Each scene shows the same named points in several views. A view is turned or mirrored, shifted and resized as a whole, has a little noise and may leave points out.
(in the rows, 128 means zero)

Scene 1
View 1
<176>: [113 128 119  56  88 131 222  94  99 120 110 157 143 136 172 155 108 155
 102 110 111 160 152  66 150 151 139 116 144  96 141 133  56]
<65>: [110 114 129  55  98 129 246 102 105 106 127 123 143 144 187 131 134 139
 101 122 117 140 147  89 151 121 147 124 137  91 145 146  54]
<56>: [136 134 112  61  86 112 201  96 124 104 118 147 120 120 185 143  99 147
 114 130 131 155 144  85 139 140 157 123 119  95 133 115  66]
<125>: [128 123  96  85  80  75 185 115 113 112 129 154  82 126 168 100 101  90
  91 147 112 138 153  98 153 123 170 134 113 113 152  88  69]
<228>: [112 126 146 145 133  98 168 120 172 151 148 116 102 161 174 120 127 159
 119 174  94 165 117 146  99 149 181 125 138  97 146 114  85]
<165>: [175 156  84  25  65  99 208  86 125  55 113 136 115  82 212 144  80 148
 137 139 159 134 146  78 143 120 165 122  72  84 105  95  64]
<234>: [194 142  82  51  61 111 184  88 136  55 147 131 121  83 206 128  77 149
 111 157 160 126 149  96 148 137 145 133  60  82  98  61  51]
<172>: [160 124 114  88  78 134 197  87 127  88 158 125 146 119 189 124 109 167
  93 153 135 128 142 112 143 154 126 129 104  83 115  90  50]
<198>: [115  90 120 169  97  87 148 124 130 156 173 142  84 163 136  70 121  99
  60 176  82 141 148 140 134 153 153 141 139 120 170  66  66]
<102>: [118 110 138 148 105 131 166 107 141 160 150 135 135 160 153 120 118 165
  91 151  92 161 131 114 123 178 135 124 156  97 150 101  64]
<193>: [120 118 143 147 116 110 160 118 155 154 152 135 115 151 167 124 117 163
 107 164  97 160 120 133 113 167 155 122 149  98 144  99  78]
<196>: [ 95 104 160 159 127 128 177 116 150 172 157 131 133 177 151 117 141 169
  90 158  84 166 123 133 114 173 146 121 170 101 159 118  72]
<192>: [134 104 139 127 115 104 209 115 167  98 193  74 106 150 196  72 153 120
  97 195 125 100 132 179 125 109 164 143  92  88 135  95  64]
<245>: [164 142 112  86  89 124 181  91 154  95 142 125 134 111 200 146  95 179
 127 153 137 153 128 107 123 153 145 125  92  80 109  87  63]
<92>: [105 124 126 120 113  90 188 119 136 136 143 133  89 150 171 105 122 119
 106 159 101 148 134 124 131 134 179 126 137 110 158 112  78]
View 2
<193>: [152 122 141  80 169 135 128 167 141 127 122 177 135 161 167 127  81  94
 119  89 133 115 109 163 121 148 115  87 147 134 123 115 124]
<165>: [ 31 179 100 163 103 161  94 196 165 141 116 135 173 146 197 119 132 174
 170 112 144 165 111 161  97 185 206 200 135  70 109  60 157]
<234>: [ 29 195 123 147 123 162  87 202 184 140 133 152 180 153 193 106 106 161
 176 104 112 158  86 204  77 170 187 199 149  73 105  62 175]
<102>: [145 124 141  97 185 132 118 155 128 117 111 171 137 173 170 123  88 109
 122  83 136 125 108 162 109 148 123 107 151 123 124 117 133]
<92>: [131 125 102 118 160 127 129 170 155 167 128 140 102 152 136 143  86  96
 152  92 185  95 111 165 127 161 126  92 127 123 127 113 128]
<228>: [140 126 141  72 155 137 126 166 147 129 133 172 107 147 157 135  95  88
 105  90 144 104  95 151 153 162 114  77 137 141 133 109 107]
<198>: [152 131 122 121 217 110 117 164 160 165 142 150 106 166 111 129  40  79
 163  73 155  79  91 219  98 124  89  71 143 127 127 145 154]
<192>: [ 86 177 157 132 174 136  63 204 194 117 166 143  86 127 121 123  80 114
 112  85 107  94  60 204 176 161 111 127 143 124 163 137 152]
<176>: [129 116 112 162 178 140 110 168  92 106  71 141 166 178 193 137 123 154
 146 101 163 159 145 128  87 150 168 167 152  95 122 108 146]
<56>: [ 97 141 109 145 154 145 111 180 133 127 102 143 154 165 184 129 116 145
 152 104 157 149 123 147  97 169 174 164 140  92 116  95 145]
<125>: [ 89 149  82 167 154 136 113 184 156 162 121 124 133 149 144 136  98 137
 184 107 177 124 120 178  97 167 164 150 133  91 115  97 153]
<196>: [202 103 169  74 220 119 126 149 106  96 104 182 130 184 161 125  71  86
  97  75 126 115 114 156 122 127  88  70 155 150 134 145 122]
<245>: [ 77 160 144  99 134 157 106 180 162 123 123 176 174 155 206 108 108 140
 135  94 115 151  99 173 102 172 168 153 149  94 109  71 145]
<65>: [116 136 121 180 179 136  84 180 114  92  86 125 135 164 169 138 131 154
 134 100 161 149 130 120 129 164 164 184 143 100 146 125 150]
<172>: [ 89 169 153 131 172 144  84 185 154 106 117 162 165 167 185 108  94 146
 145  89  97 152 100 192  90 152 155 166 159  94 124  97 166]
View 3
<192>: [145  47 113 142 120  58 113 138 133 162  64 130 149  92 131  97 141 156
 177 128 115  92  78 250 107 147 159 184 121 143  94 102 151]
<65>: [138 125 148 152 100 150 129 159  91 123 113 137 166  67  89 127 139 122
 204 136 151  88  86 206  93 104 150 121 182 123  94 126 130]
<198>: [141 117 129 146  75  67 159 111 145 167 109 103 151  93 174  73 142 150
 140  80  80 100  64 193 146 145 128 164 130 108 162 109 120]
<193>: [143 119 133 127  76 102 135 103 166 134 116 117 173  67 121  90 166 157
 156  99 109  94  81 189 108 146 171 152 134 151 130 145 107]
<165>: [109  92 120  85  93 118 122 156  77  48 150 193 154  45  65 130 138 162
 160 157 147  95  89 211  64 110 134 194 199  97  58 116 138]
<172>: [116 121 108 127 101  99 102 128 127  91 106 165 165  62  87 110 164 134
 185 122 141  87  69 198  86 117 152 185 176 110 104  94 117]
<245>: [118 101 115  95  91 100 108 116 134  71 125 170 173  52  73 108 165 157
 162 129 136  91  83 195  72 136 161 193 170 129  93 119 117]
<125>: [124 108 138 108  77 108 152 151  84 104 141 153 142  68 120 108 120 155
 147 128 117 101  83 203 107 119 117 166 174  92 101 115 141]
<196>: [153 135 141 152  75 111 139 104 181 159 103  99 183  74 125  91 174 136
 174  88 112  90  78 180 117 148 179 127 135 161 150 150 100]
<92>: [148  99 145 132  77 113 157 135 123 148 119 120 155  80 131 100 136 161
 155 114 105  96  86 207 120 136 146 142 137 135 112 141 130]
View 4
<102>: [ 98 120 180 193  94 134 143 116 100 121 170 131 128 106  96 134 115 140
 110 140 131  99 148 161 153 144 144  96 114 138 120 129  95]
<65>: [108 111 143 157 115 135 145 110 127 134 149 161 103 103  78 135 131 151
 126 126 128 107 131 184 100 149 132 106 122 101 104 149 127]
<92>: [102 116 168 168  92 136 142 131 107 113 167 135 149 109 106 138 121 142
 120 128 172 113 139 170 156 151 130 105 109 106 120 125  97]
<176>: [111 120 154 152 119 148 138  90 100 141 144 167  83 116  83 127 110 148
 112 121 115 103 137 174 113 146 138 113 122 117 109 159 115]
<198>: [100 103 188 201  85 148 140 107  85  98 183 132 179 119 124 148 125 137
 130 155 171 129 174 154 172 167 133  73  98 110 110 131  72]
<245>: [118 119 163 170  80 163 118 111 154 152 158 151 115  85  79 130 113 149
 122 102 114  90 128 145 131 142 117 103 125 120 147 155 116]
<196>: [ 89 119 185 207  98 109 161 120  86 108 171 120 132 110  93 138 122 134
 106 156 135 100 157 177 163 140 161  96 115 149 109 117  86]
<192>: [100 105 166 206  72 135 132 146 177 115 186 123 183  76  88 155 147 142
 148 142 161 113 145 165 139 155 119  71 120 103 125 115 106]
<165>: [128 120 148 135  85 184 104 109 164 166 150 172 105  86  82 126 105 161
 131  81 125  89 114 136 119 149  92 110 125  96 155 176 127]
<125>: [118 110 157 145  95 171 126 111 116 132 159 160 134 109 108 132 110 151
 132 109 162 115 135 153 139 160 103 103 109  86 133 160 112]
<234>: [125 110 160 165  70 200 100  98 171 164 162 165 124  76  86 134 107 153
 138  90 111  93 132 116 125 154  94  90 120 110 161 175 115]
<172>: [113 107 168 189  81 164 121  98 150 144 163 150 124  89  80 140 118 146
 134 124 105  95 150 141 126 149 124  86 124 124 134 156 110]
<228>: [ 93 122 183 188  82 115 146 147 113 113 171 112 150  98 100 136 119 140
 106 135 161  91 131 168 175 135 143 109 112 135 128 107  93]
<56>: [115 118 159 153 100 156 131 106 121 144 154 158 108 101  89 128 109 150
 119 107 128  98 126 158 128 149 121 111 116 113 132 156 115]

In a view up to two points have been moved. Name them for each view, in the order of its rows, or write none.
view 1: <125>, <102>
view 2: <92>, <196>
view 3: none
view 4: <245>
